Points on a hilly landscape, in no order, each with its height.
A climber steps from a point to the highest of its 2 nearest points, and stops where none of them is higher. Distance is the straight distance between rows; heights are no part of it.
<565> height 3.37: [ -2   7  59 -25  18 -37 -38  17  26 -10  33  -1 -11  18   9  37  48  66
   6 -28 -20 -28 -37  18  28  24  -4  12  39 -12  15 -19  21  25  45  95
  -2  23]
<485> height 6.88: [  2  -5   6 -14 -17  68  15 -74  44  -2 -20 -27  16 -27  -8  14 -19   1
  24  31 -20   4  22   6  11  20  24  42  12  17  14 -67  29  23  46 -21
  12 -10]
<1005> height 6.03: [ 20 -15   4 -61 -69  50  -6 -58 -14  37   5 -90  13 -32  -3   3 -17   8
  29  15 -45  16 -19  18 -16 -16   0 -22  21 -16   5 -17   8   9  32  -2
 -18 -53]
<978> height 7.30: [-11   4  -3  23   5  66  21 -47  41  -8 -36  14  -1 -14  10  11  -4  -9
   9  39   3   2  35  -2  23   1  10  43  -8  26  15 -29  30  29   8 -56
  37   1]
<955> height 0.09: [ 22  39  12 -71  11  14   4 -16  -3  22   9 -38  -3  23   3 -18  17  74
  39 -55 -27 -29 -35  29   4  18  20 -40  38  22  11  29   8  49  15  63
 -14  41]
<1073> height 1.65: [ 10  26  -2 -14 -11 -25   0 -20  14 -25  -7 -78   9 -17 -39  32  12  36
  -1  39 -34 -42 -20 -35  40  36  40  30  22 -22 -15   5 -15 -13  40  22
   8  80]
<322> height 7.06: [ 44  -3  57 -23 -38  25 -32  30  28 -13  -2 -74  34  28  11  72  32  29
   1 -13 -17  -2 -16  31   5 -33  27  -2  14 -41   5 -28   7 -18  19  -3
   1 -48]
<264> height 4.67: [-41 -48 -45  55  19 -17 -24 -36   8   3  19  66  -3 -17  25  -2 -38 -63
 -27  11  23 -11   9   7  23  34   4  53 -28  27   1 -44 -26 -52  14   7
 -16 -26]
<365> height 6.87: [-14 -40  -1  22  53 -52 -20  10  31  -6  36  70  15  -9   9  -5 -14 -33
  -8 -27  21  -4   9   9  10  46  -8  22 -12  35  -9 -31 -17 -31  -5  53
 -20 -29]
<884> height 1.51: [ 16  53  17 -11   6   0   6  17  23 -37 -24 -53   2   9 -53  27  22  36
   5   7   2 -13  -4 -29   9   5  44  26  12 -50 -18  16   1   6  24  -2
  36  78]
<1274> height 6.40: [ 30 -34  14  -4 -15  12 -11  59  -5  19 -13  43 -20 -12  20  10   9 -18
  16  -9  36  45  26  14 -11 -33 -58 -57  -1  29  18  21  19  23 -44 -21
   7 -81]
<179> height 7.99: [ 15  -9  -5  23 -11 -57 -12  81  12 -15   7   4  17   6 -18  22  -8 -13
 -19 -40  33  29  14  -6 -30  -3  -1 -33 -32 -12 -31  21 -12 -41 -43   4
 -34 -29]
<188> height 7.71: [-59  18 -22  43   8  28 -20 -58 -11  -9  15  22   5  -6   0 -19   8 -26
  -1  39   0  -4 -27 -37  19 -13 -30  59   9 -49  38 -24  -2 -17  62 -10
  20 -14]
<210> height 5.59: [-17 -54 -33   2 -18 -13   2 -62 -10  20  14 -35  10 -11  -1  -2 -44 -55
 -22  55 -20 -62  -5 -24  22  51  23  12 -11  45 -27  -5  10 -28  46 -25
 -36   3]
<1126> height 6.92: [  0   7 -47  10   8 -49  36  58 -47 -29   8  11   8  11 -19 -39 -11   4
 -25 -29   5  25  -6 -23 -48  -5   7 -26 -31  -6 -25  42 -38 -31 -68 -25
   1  50]
<388> height 6.71: [ 24  34 -18 -72 -23  46  15 -42 -10  28 -15 -71  13  -1 -13 -16 -12  28
  47 -14 -31  -5  -9  20  -9  -1  19 -41  20  -2  -8  20   4   2 -28   0
 -15   3]
<53> height 7.79: [ 14 -20  33  25  35  -4  56  -3  21  -3 -28  49   2 -17 -25 -15 -39  38
  -3 -42  14 -28  82  58   5  45  27 -11 -15  58 -28 -15   7  15 -34   1
 -21  -7]
<933> height 0.94: [ 12 -46 -23  28 -29 -36  -3  19  -3  26   9  40  24 -29 -26  40 -38 -49
 -17   5  40  27  33  -7  -7   0 -11 -35 -27  32 -14 -19   5 -32 -13 -20
 -42 -83]
<131> height 2.48: [  0  21   4  50   0   6 -36  65  63 -30 -31 -17  16 -15 -17  61   5 -10
 -25  11  20  43  26 -47  -4 -38 -23  13 -25 -10  20   7  59  -4  37 -85
  35  -1]
<1277> height 8.12: [  7  28   5   1  11 -50 -51  53   0  -8  15 -34   5  21  -4  17  31  12
 -15 -22 -12 -21 -31   3  -7 -14  -1 -14  10 -51  -9  36 -23 -46 -22  26
 -14  20]
<431> height 0.15: [ 35  28  46 -49   3   3  28  44  20   4 -19   3  -5  37 -12 -17  19  60
  34 -70  12  11  21  16 -22  14  29 -53   3  30 -28  27  19  44 -26  19
 -12  28]
<454> height 0.63: [  5  -1 -28 -18 -34 -39 -25  13   3  22  10 -40  19   7 -20  30 -20 -23
  -1 -21  -6   0  -8   2  -1  18  -6 -45 -22  16 -43  28  -5 -51 -24  -3
 -53 -44]
<463> height 6.19: [ 16  12  61 -31  18  43   9 -19  58 -21  -8 -10   8  11 -23  11  12  45
  41 -26 -14  -2  11  18  11  42  44  20  21  14   9 -55  28  40  47  36
  23  32]
<950> height 2.60: [ 19   9  14  21 -23  26 -33   9  84 -23 -19 -38  21 -17 -21  73  25  -1
   3  14   5  40  21 -25  12 -14   0  29 -19 -11  18 -36  51   0  61 -61
  25 -12]
<860> height 6.36: [ -8   2 -39  24  37 -50  33  31  -9 -18   6   9  12  -4 -14 -31 -22   0
 -25  -7  -6  -4  -2 -18 -11  29  17  11 -29  21 -30  33 -49 -37 -51   7
 -14  65]
<897> height 7.01: [ 10  21 -15 -47 -34  46  11 -30 -44  38 -13 -38 -12 -13   7 -17  12 -14
  41  20  -2  16  -3   3  -6 -23 -12 -41  26 -11  16  20  -3   4 -30 -28
   7 -28]
<1134> height 5.98: [-20  -5   3 -24  26 -29  -7   2   1  25  35  40   2  11  22 -29   2  -6
  15 -47   1 -16 -17  23  -6  28 -22 -28  13  51   5  12  -5  10  -7  67
 -40 -32]
<1010> height 5.58: [ -1  18  24 -11  -4  -4 -39  44 -29  12  25  13 -16  33  30  -9  41 -10
   1 -36  22  11 -28   8 -17 -36 -20 -22  21 -63  26  24  -2  -4  -2  15
   2 -32]
<772> height 1.83: [-14  34 -14   4  15 -27  -6 -25  -6 -14   6 -28   3 -15 -22   1   8  12
 -13  49 -25 -43 -30 -35  34  19  10  47  34 -41  11  15 -35 -18  31  25
   8  71]
<857> height 6.72: [ 24 -16  52 -38 -36   4 -34  -3  29   0  10 -89  29   3  -4  53   9  56
   5 -24 -55  -7 -26  48   7  -9  20 -17  10  -3 -22 -29  19 -21  21  38
 -29 -42]
<658> height 2.84: [ 23  30  41   6   4  34 -22  15  47 -23 -17 -18   2  20 -17  38  44  24
  12 -11  22  30   3 -18  -2 -14   2  21  17 -42  21 -11  34  32  37 -13
  42  16]
<886> height 4.32: [ -5   1 -14  30  47 -76 -45  15  -9  -4  34  33   1  -1  22 -14   3 -21
 -17 -11 -29  15 -18 -19  -8  21 -18  22  13   2  16  29 -64 -50  -4  74
 -10  50]
<298> height 3.91: [ -8  13  25  19  35 -77 -58  18  20 -18  35  15  -2  -1  -1  24  22   4
 -14   5 -36 -13 -22 -12  20  23 -20  34  26 -27  15   7 -26 -44  14  64
  -8  50]
<28> height 0.57: [ 34  -6 -18 -12 -56 -30   0  24   5  15 -13 -62  28   8 -32  41 -23 -11
 -10  -6   9  -8  23 -21  -7   8  27 -53 -36  24 -51  38  18 -34 -20 -43
 -36 -13]
<505> height 5.27: [ -9  29   5   5  26 -29 -42  46 -54   4  13  25 -21  30   8 -49  31 -15
 -12 -27  12  13 -31 -16 -42 -40 -22   3  13 -76  17  27 -25  -5   7  23
  18  28]
<683> height 5.53: [  2   9  -4 -54 -24  45  15 -60 -53  25  13 -56 -14  -8   6 -24  28  47
  35   7  -9  -6 -54   2  16 -10  -7 -11  38 -64  40 -11 -14  41  34  41
  38 -26]
<899> height 4.28: [-42 -38 -16  51   7  23   9 -44   5  11  -2  86 -11 -11  26 -15 -36 -41
  -9   9  37  -4  32  30  12  11 -11  26 -29  23   7 -35   2   0 -19 -11
   0 -41]
<1168> height 0.25: [ 43 -10  29  15  15   2  69  42   3 -22 -31  32   2  -8 -28   2  -3  35
   1  -4  19  29  60   3 -22  -1   3 -19 -17  40 -22   6  14  41 -56 -42
  15  10]
<844> height 5.14: [-37 -47 -48  39  -1 -27 -17 -42 -14  10  15  17  11  -8   9   3 -47 -73
 -47  37   8 -32  -6 -30  26  27  20  38 -27  33  -9 -16 -13 -61  39 -14
 -17  12]
<825> height 7.18: [  2   2  -8 -11 -44 -30 -33 -13  -9  -6  18 -76  10  -9 -12  35  12   3
  -9  30 -19 -29 -41 -18  15  -9  -3   6  12 -44 -17   1  -4 -26  47   7
 -15 -14]
<563> height 5.92: [-39 -36 -45   9 -34  19  18 -81 -30  30 -14  -7  -8 -15  10 -16 -54 -61
 -17  51 -12 -50   4  12  21  32  17  13 -14  41 -17 -14 -12 -22   5 -24
 -33 -22]
<126> height 2.71: [  9  41  14  14  16  16 -23  38   6 -15 -18  -2  -9  13  -8   5  29   2
 -10   8  24  39   4 -31 -25 -39 -13  15  20 -56  20  18  19  32  14 -42
  41  24]
<211> height 4.58: [-38 -13   8 -14  -5   6 -24 -35 -17  12  44   8  -2 -16  19 -13  10 -36
  19  10  -3   0 -33  12  12   5 -42  10  22 -10  14 -23  -8  -9  35  56
 -20 -70]
<944> height 5.77: [-31 -21 -58  48  24 -40  21  23 -42 -25  -1  35  10  -8   9 -24 -46 -34
 -49   1   2   6   1 -22 -32  -4  19  36 -38  12  -9  16 -56 -49 -23   1
  13  43]
<720> height 6.51: [ 17  -5  43 -38 -17  41  11 -32  55  -7 -21 -25  20 -22 -30  16 -15   5
  32 -10 -18  13  33  22  -4  33  27  -3   9  31   3 -49  24  21  22  -1
  10 -12]
<125> height 0.32: [ 55 -18  21  10  13  25  38  61   0 -24 -46  38 -20 -15 -13  -3  16  33
   1  15  15  35  32  -6 -13 -38 -37 -15 -12  48  -9   4  26  67 -59 -57
  51  16]
<1314> height 2.27: [-26  27 -28  -8   4   7   7 -32 -70  22  18   1 -17  -2  16 -56  15 -34
  18  14   5 -11 -40 -11  -7 -16 -19   2  10 -33  22  28 -49 -28 -13  10
   5   6]
<497> height 1.58: [-18  12  25  28  43  32  29 -26  33 -17 -18  62 -29  37  19 -38   7  17
  -3 -11  23 -12  22   1   4  18  23  44  -9  13  -6 -28  25  50  -9  -5
  21  48]
<795> height 1.07: [-17 -28 -15  14 -38 -11 -21  -6  11   9  15  14   6 -17  -6  31 -18 -70
  -7  25  28  17  13 -26   3   2 -15  -3  -7  11  -6 -24  20 -29  25 -29
 -26 -84]
<894> height 0.19: [ 43   6  36 -15 -12  -2  26  59  16 -11 -25  -2   6  14 -15   0  10  35
  14 -47  20  30  42  10 -28   5   8 -47  -8  21 -32  29  15  25 -55 -16
  -4  -2]
<956> height 6.48: [  5  -3  36 -65 -13   1 -37  -9  40   7  30 -61  19  -2   4  24  -6  55
  12 -58 -50  -8 -15  68  -5   6   1 -50  12  40 -16  -2  29 -17  16  62
 -44 -42]
<282> height 2.12: [ -2 -20 -20  65  12   5  67  13 -48 -44 -15  69 -20   6   6 -12 -21   0
 -45  25   0  21  25  13 -24 -34  -4   7 -40  13  -3   1  -9  32 -61 -57
  39  37]
<341> height 1.19: [-21 -17 -16  36  -1 -13   6  -6  31  -4   7  28  14 -12 -16  19 -30 -36
 -15  26  26  -2  39 -31  13  18  11  28 -24  27 -18 -25  15 -21   9 -40
  -4 -20]
<1185> height 5.20: [-19 -39 -46  53  21 -32  31  30 -61 -32   3  86   7  -2   1 -23 -23 -22
 -42 -20  14  44  10  -8 -60 -19  -4  12 -39   5   6   2 -41 -21 -37   1
   9   8]
<301> height 2.26: [ -8   2 -22  41  10   2  36  43 -12 -26 -16  27  -3 -15 -12  -1 -20  -8
 -24  39  18  35  34 -36 -19 -44  -9   1 -16   9   2  18   8  16 -30 -77
  45  26]
<898> height 6.17: [ 31 -10  40 -30 -16  30 -39  65   4  26  -3  10 -23  23  58  26  35  -8
   7 -30  26  30   3  38 -10 -43 -38 -51  13  -7  36  17  27  27 -14 -10
  -1 -88]
<1154> height 4.42: [-38 -38 -34  84   5  28  22 -26 -26   5 -11  96 -22 -12  31  -9 -27 -46
 -19  38  25  33  26  20  -2 -41 -35   8 -48  25  21  -7  -7  10 -33 -40
  29 -28]
<601> height 0.83: [  4 -18  -8  14  -5 -10  28  -2  -5  20 -15  32  12 -18 -19  -1 -38 -19
   8 -10  22   0  38  10  -6  18  -5 -33 -10  42 -13 -11  -5  -7 -42  -4
 -30 -58]
<685> height 7.34: [ 47   3  -3 -45 -50  43  -2  19  -6  36 -39 -34  -4 -22  -1  11   0  -6
  29   3  -2  28  23  16  -9 -26 -14 -61   4  10  11  27  10  10 -51 -46
  10 -38]
<893> height 1.38: [ 19  -9   6   2   7  40 -26  51  -8  11 -19  51 -52   0  31 -22  34 -15
   6  14  39  52 -10 -18 -15 -65 -65 -15  13 -11  36  10  31  43 -12 -46
  40 -25]
<1060> height 8.75: [ 11  19  33 -16   4 -21 -18  33  34 -15   5 -22   1  16 -11  18  26  16
  12 -31   4 -10  -7   7  -3  16   9  -9   7 -14 -23  11  10  -5 -11  41
 -10   3]
<1090> height 0.42: [ 46 -19  -3   9 -29  27  38  16   6  19 -57  -8  10 -42 -35  22 -36   0
   8  44  -1  11  57   5   7 -37  -3 -38 -14  75 -11   3  13  30 -48 -69
  33 -14]
<1165> height 1.81: [ -9 -22 -16  58  37 -21  46   6   0 -43  -7  47  -9  -5   3 -24 -42  11
 -48 -13  24 -23  40  36  16  47  35  41 -49  22 -42 -11 -21  -1 -40  -3
  -4  66]
<116> height 7.43: [ 17  -1 -25   0   1 -36   2  76 -32  -9  18  14  -3  18   5 -26   7   2
  -8 -51  21  36  -5  -3 -49 -14 -13 -46 -28 -29 -14  46 -25 -30 -66   0
 -16   3]
<468> height 3.58: [ -5  11  41  -4  50 -53 -27   0  33  -7  39  26 -18   6  13   2  34  30
   6  -9 -22 -27 -15   6  36  54  -2  21  38  14  13  -8  -7   8  20  79
 -15  52]
<268> height 0.37: [ 46  -4  -8 -12 -20  55  17  41   4  11 -54  -2 -15 -35 -15   3   8   3
  26  47  14  28  18  -4  -2 -48 -28 -24  -1  36   7  10  18  45 -50 -68
  68   6]
<461> height 2.06: [-16  34 -28  -1  33 -15  10 -39 -43  11  10  -4  -8   0  11 -54  20  -4
  -6  28 -26 -35 -46 -13  25  12  -9  27  21 -29  18  31 -65 -14  -2  38
  11  68]
<553> height 6.67: [   9  -27   -4  -33  -63   -5  -37  -41  -32   27   23 -113   15  -15
    4   27    9   50   -6   29  -52  -24  -57    7   19  -17    1  -10
   -4  -39  -26   -3   -9  -18   47   16  -29  -38]
<1136> height 5.70: [-32  -4 -18 -10  27  -4  32 -29 -37  45  14  57 -16  27  48 -63 -16  -7
  18 -37  -4 -25 -19  27 -14  14 -17 -31  -9  51  11  27 -36  12 -40  52
 -32   6]
<424> height 6.01: [ 34  17  34 -58 -24  42 -22  35 -18  37   7 -23 -12  41  52  10  37  31
  19 -54   1  10 -14  46 -10 -36   4 -54  22 -27  37  24  26  34  -4   9
  -2 -60]
<158> height 4.91: [  0  20 -13 -40   4 -10  -4 -48 -19  16  24 -56   8 -17   8 -10  18  39
  25  11 -52 -25 -51   5  38  23 -16 -13  32 -18  -1  16 -27   0  10  56
 -19  16]
<290> height 4.34: [ -5 -24  -5  -9  19 -25 -15 -59  28   0  11 -29   5 -31  11   2 -32   1
  -5  34 -49 -45   7  18  51  70  24  26  23  45 -27 -29 -23 -27  21  16
 -49  27]
<1222> height 7.51: [  8  -3 -14 -19 -60  -1  -7 -10 -26  10  -8 -70   7   0 -12  29  -2 -46
  -8  44   4  -9  -5 -45   5 -28  15 -18  -3 -28  -4  23  23 -15  39 -62
   7  -6]
<1311> height 0.49: [ 28  -6  -5 -12 -48   6  28   3  11  14 -37 -40  24 -18 -41  28 -33 -26
  -2  27   8   1  52 -26   3  -1  25 -25 -17  49 -22   9  19   3  -9 -62
  -5  -4]
<1300> height 7.04: [  5  -2   1   6 -51 -10 -28  -9   1 -15  -3 -82  21  14 -25  48   6  -2
 -24  37  -3 -26 -13 -42  14 -26  17  10   4 -60   1   3  27 -23  81 -35
   8  12]
<1201> height 8.21: [ 19  12  31 -12 -23 -11 -15  17  53 -25 -12 -47  21  -1 -32  52  11  -1
  10  -3   1   0  19  -2   9  15  31   3  -8  -2 -27 -15  18 -15  22  -2
  -7 -10]
<113> height 5.79: [ 11  -9  12 -46 -55  48  -4 -53 -28  25   9 -89  10 -27   6   4   0  50
  26   7 -32  10 -40  17  12 -20  -4  -3  22 -57  15 -28  -4  29  40  35
  18 -48]
<974> height 7.96: [ -8  13 -24  -2 -29  34  30 -28 -17   8 -21 -35   1 -12  -7  13 -13 -39
  -2  61  10   0  17 -46  11 -29   9   9   3   0   3   5  15   1  17 -69
  32   9]
<737> height 2.72: [ 29  26  36   7 -11  47  -9  -7  80 -29 -17 -35  19   1 -40  61  26  32
  25   5   2  36  13  -7  14   7  33  32  -5 -22   9 -45  36  20  54 -21
  41  30]
<843> height 7.74: [ 40  21  31 -47 -42  34  -2  16  33  -2 -33 -74  19   5 -21  40   9  15
  23 -21 -10  19  18  28 -10  -1  31 -33  -1  -2 -13   2  12   6 -18 -15
   4 -10]
<930> height 0.72: [ -2 -20 -48   3   7 -42   1  -7 -18  26  12  20  20 -15  -9  -6 -35 -29
  -8  -8   3   1  -6  -3  -7  26  -2 -21 -26  40 -26  11 -37 -51 -43  15
 -50 -29]
<967> height 5.89: [ -3  26 -40   0  14 -55  -6  18  -2  -3  10 -39   7  -1 -17  -4  -9 -10
  -7  16 -21 -15 -20 -32  13  18  16  -3  -9   1 -22  46 -43 -51 -17   7
 -19  67]
<808> height 5.17: [-42  -4   2   4  19  37  24 -46 -29  31   5  71 -32  32  52 -47  10 -32
  15   0  22 -21 -10  12  -6  -7 -24  12  11  12  33 -13  -5  40   5  25
   5  -6]
<778> height 7.62: [-18 -39 -18  39  41 -27  20 -14  -4   8   2  87  -6  -3  29 -37 -34 -17
 -21 -30  24 -16  20  37  -7  36   2  19 -35  42  -3 -12 -33 -11 -41  44
 -25  -3]
<347> height 2.99: [-11  21  15  13   6  18 -23 -28  35 -31   8 -13  13   3 -26  29  32  36
  10   9  -3  -4 -21 -26  21   3   2  43  20 -59  22 -33  27  16  67  17
  39   0]
<1122> height 4.63: [-12  -1 -24 -19  -7 -16  -6 -55  -1  11  21 -48  11 -23   1  -7 -10 -15
   7  42 -51 -31 -33  -4  28  39  -4  13  21   9 -14  -3 -27 -20  20  22
 -37  -5]
<998> height 0.12: [ 16  23  18 -69   3  12   9   3  15  18   5 -16   6  21   4 -15  -2  48
  41 -64 -12 -13  -2  33 -19  16  10 -60  17  35  -9  27  20  29 -17  31
 -20  -1]
<513> height 5.43: [-34  -8  -7  16  24  14  44 -30 -34  24 -15  67 -44  40  53 -67   0 -10
   0 -17   6 -33  -7  26  -7  -2   1  14 -16  19   6  11 -20  47 -34  36
  -5  45]
<1151> height 5.49: [ -8  28 -63 -24 -22 -19   7 -32 -47  28   7 -67   6  -2 -12 -14 -10 -22
  -1  36 -20 -38 -34 -37  16   4  11 -14  -3  -6 -18  49 -29 -43  -1 -26
 -23  47]
<30> height 7.82: [  0  11  13  -7 -16 -43 -52  21  -7  -6  24 -56  12  12  13  46  35  37
 -24  -3 -36 -32 -55  21  26 -14 -16  -7  24 -53  -4  19 -21 -51   9  36
 -18  -8]
<936> height 6.50: [  2  16  -6 -48 -16  40  35 -52   3  26 -33 -22  12  -8 -13 -24 -39  11
  33 -12 -29 -20  19  27 -16   9  15 -43  10  42  -6  15  -3  -2 -45 -14
 -23 -16]
<817> height 4.01: [ -4 -37   1  -3   2 -50 -41 -30  41 -14  37 -33   6 -36 -12  36  -7  -2
  -8  42 -37 -34   5 -13  52  60  18  50  13  18 -30 -44   9 -29  60   9
 -35  15]
<1175> height 6.24: [-27  -2  14 -53   3 -14 -24 -15   8  20  54 -10   1 -15  28  -7   1  24
  14 -40 -32 -18 -23  46   4  16 -22 -33  33  43  10  -2  17   5  28  79
 -40 -51]
<516> height 6.46: [-31  -9   0  23  48 -26 -18  -5   2   3  34  75  -6  16  23 -37   9 -35
  -1 -15  12  -6 -22 -11  -5   9 -23  38  10   4  16 -12 -16 -17  13  57
   3   0]
<650> height 7.41: [ 69   0  37 -37 -45  57 -22  42  31  13 -32 -73  18  11   8  62  20   2
  10  -7  -4  27   1  35   0 -34   7 -23   1 -20  22 -19  13  11  -5 -37
  23 -31]
<258> height 8.59: [-30   3 -30  20 -25  39   9 -63  -6   0   1 -26   7  -9 -12   5 -11 -34
  -5  61  -1 -19 -14 -50  27 -20   2  45   4 -21  21 -26  29  -6  80 -56
  18  -3]
<18> height 6.22: [-27   2 -38 -11 -10  20  31 -66 -19  30 -22 -14  -3 -15   1 -33 -44 -29
   2  19 -23 -40   8  20   8  24   9  -9  -3  32 -18   6 -27 -13 -34  -6
 -30  -8]
<325> height 1.40: [  5  33  14  -7  25 -12  33  23  30 -36 -26 -19   2  -1 -38  -3   5  24
  -3  11   2 -12  26 -15   5  37  51  22  -4   9 -45  19  -5  -1 -15  -9
  11  69]
<813> height 8.24: [ -3  21  12 -17  11  12  14 -11   9  -2  -6   4  -6   2  -9 -18  14  -5
  21  -3   6 -11   2  -9  -8  15  12   3  22  -2 -11   4   2   9 -13  18
  -3   2]
<127> height 5.22: [  1  30  -6 -34   7   1   4 -37 -35   8  11 -37 -14   0  -1 -17  42  43
  15   2 -11 -27 -61  -8  23   2  -8   0  43 -68  27  16 -27  22  13  54
  33  30]
<94> height 8.27: [ -7 -22   1  22  41 -11  38 -22  15   7 -16  51 -13  -5  11 -40 -42  25
 -12 -41   8 -49  43  68  15  56  18  -2 -22  57 -22   1 -16  12 -38  34
 -27  23]
<201> height 6.31: [  2 -10 -27 -56 -56  12 -27 -62 -45  40  25 -93   9 -21   2  -6  -8   6
  19  17 -52  -9 -45  12   2  -5 -15 -25   5  -8 -23   8  -3 -22  30   5
 -52 -49]
<146> height 1.44: [ -8   2  27   5  24  20  -8  27  -4  10  -2  80 -37  36  34 -32  35 -16
   6 -12  36  41  -8 -31 -23 -49 -42  -4  21 -14  38  -9  24  54  10 -13
  12 -11]
<1283> height 3.17: [  4  -4  47 -17  -6   8 -22 -18  36 -23  28 -30  10   4 -11  46  34  71
  26 -12 -18  -8 -28  13  23   7   8  28  20 -39  15 -52  35  28  64  65
  24 -12]
<336> height 6.69: [ -3  -7   5 -20 -13  37   0  -4 -33  32   0  30 -24  -4  30 -20  16 -33
  35   5  24  29   7   6 -13 -29 -41 -46  20  11  32  11   1  23 -26 -13
   5 -55]
<492> height 1.96: [ -3 -22 -28  68   3  -2  76  -1 -34 -35 -15  64 -11  -7   2 -16 -40  12
 -40   3   5  -6  44  46  -5   8  26  13 -57  19 -27  -1  -8  21 -65 -19
   7  46]
<483> height 4.88: [-49  -9   4 -16  16  34   8 -70  -9  17  22  34 -15  -9  44 -41  -7 -19
  22   6  -9 -35 -23  38  13  15 -23  19  27  19  37 -29  -3  21  36  53
 -16 -43]
<251> height 7.33: [  9 -21 -10  48   7 -65  16  86   4 -40   8  37  24 -11 -39  24 -27 -14
 -46 -19  38  49  36 -18 -38  -7  -2 -13 -38  -5 -20   4  -2 -23 -27 -29
  -7  -7]
<191> height 2.43: [-19  20 -32  -5 -15  -9 -11  20 -61  16  10  -7 -10  -2   1 -28   8 -44
   5  10  23  17 -19 -23 -24 -39  -6 -14  -3 -40   9  35 -31 -38 -17 -28
   5  -6]
<1223> height 5.62: [ -7  15  42  19  45 -24 -15  40  40 -22  13  73 -24  52   2 -23  36  20
  -2 -43  26  16  -5 -34 -15  -9  -8  25   6 -12   6 -26  37  40  31  19
   0  30]
<114> height 2.57: [  1  39 -13  -1 -11 -13 -18  61 -32  -5 -10 -31 -11   4  -5  -8  11 -16
 -18  10  18  20   5 -12 -31 -46   5 -16   9 -73  11  40 -11 -14 -11 -46
  23  14]
<142> height 7.02: [-35  18   3  27  37  16 -18 -29   1  -1  23  59  -4  20  10 -31  28 -14
   4   7  17  -5 -33 -22   9  -3 -28  52  23 -34  37 -27   7  10  44  25
  20   0]
<1072> height 5.82: [ 20  12  31 -35  -2  20 -43  41 -45  20  22 -23 -13  56  60  13  50  38
 -15 -43  -9 -17 -38  40  11 -45   1 -30  18 -73  39  24  -5 -17   2   9
  -1 -76]
<1194> height 6.74: [  0 -24 -15  67  25 -34  11  83 -13 -58   2  72  16  -7 -24  14 -22  -5
 -53  -9  24  76  35 -28 -52 -28 -31  -1 -31  -6  10  -8  13  -1 -11 -57
  20   1]
<1119> height 7.72: [-10  11   8   7   6  41   3 -20  28   0 -11  20   1  -1   5   4  19 -23
  18  23  19  25   9 -18  -1  -8 -24  20  16  -7  23 -19  30  21  13 -21
  20 -27]
<1224> height 4.82: [-13  13 -11  24  62 -51 -25  37 -41 -10  12  42 -12  21   7 -58  12 -11
 -19 -29 -19   8 -30 -27 -42 -13 -15  38  11 -28  14  20 -46 -14   1  53
  14  72]
<246> height 1.30: [ -3   2  -2  26  17 -29  28  23  28 -24 -10  13  11 -13 -38   3 -27  -3
 -16   7  25 -13  38 -18  14  37  38  25 -28  32 -43  -7  -6 -22 -14 -21
 -10  16]
<1202> height 4.72: [-18 -55 -31  68   9   9  44 -12 -70  -9  -5 112 -24   6  30 -35 -16 -31
 -24  -4  12  35  16  25 -35 -39 -21  -3 -48  16  20  -3 -31  10 -55   2
  18  -6]
<1299> height 5.90: [  7  22  51  -6  41   5  -8  10  56 -32  -5  32 -12  30 -17   7  35  35
  25 -28  19  -6   9 -11  10  28  29  33  11   1  -7 -26  39  34  34  31
   8  41]
<895> height 1.50: [ -7  -4  27  21  38  31  28  -2  23   4 -13  86 -32  40  33 -30  18   3
   7 -11  29  22  15 -17  -3 -19  -9  20   2  30  18 -29  36  69  -4 -18
  13  13]
<313> height 1.68: [-30  -2   2  55  46   7  17  -3  26 -39 -13  58 -23  15  18 -35 -11  13
 -29  -4  20 -24  26  15  18  39  32  68 -25   8 -28 -18  -1  13 -16  -5
  15  78]
<108> height 2.37: [ -12   12  -21   42   14    3  -15   69    0  -27  -21    8    2  -27
  -12   17  -14  -14  -29   33   11   51   19  -49  -24  -63  -35    5
  -17  -15   24   19   41   14    7 -100   54   26]

For each start below, name the point where the climber stops.
<290>: <825>
<998>: <658>
<28>: <658>
<513>: <1060>
<1165>: <658>
<1223>: <1060>
<211>: <1060>
<817>: <825>
<884>: <658>

Call two points neighbours if one is among the 2 nearest of the other. Go from one point of each pair to the other, from neighbour to neighbour, staying as high as possible. Name the lowest point that can't be avoided.
<258>, <825>: <1300>
<825>, <94>: <516>
<94>, <179>: <1122>
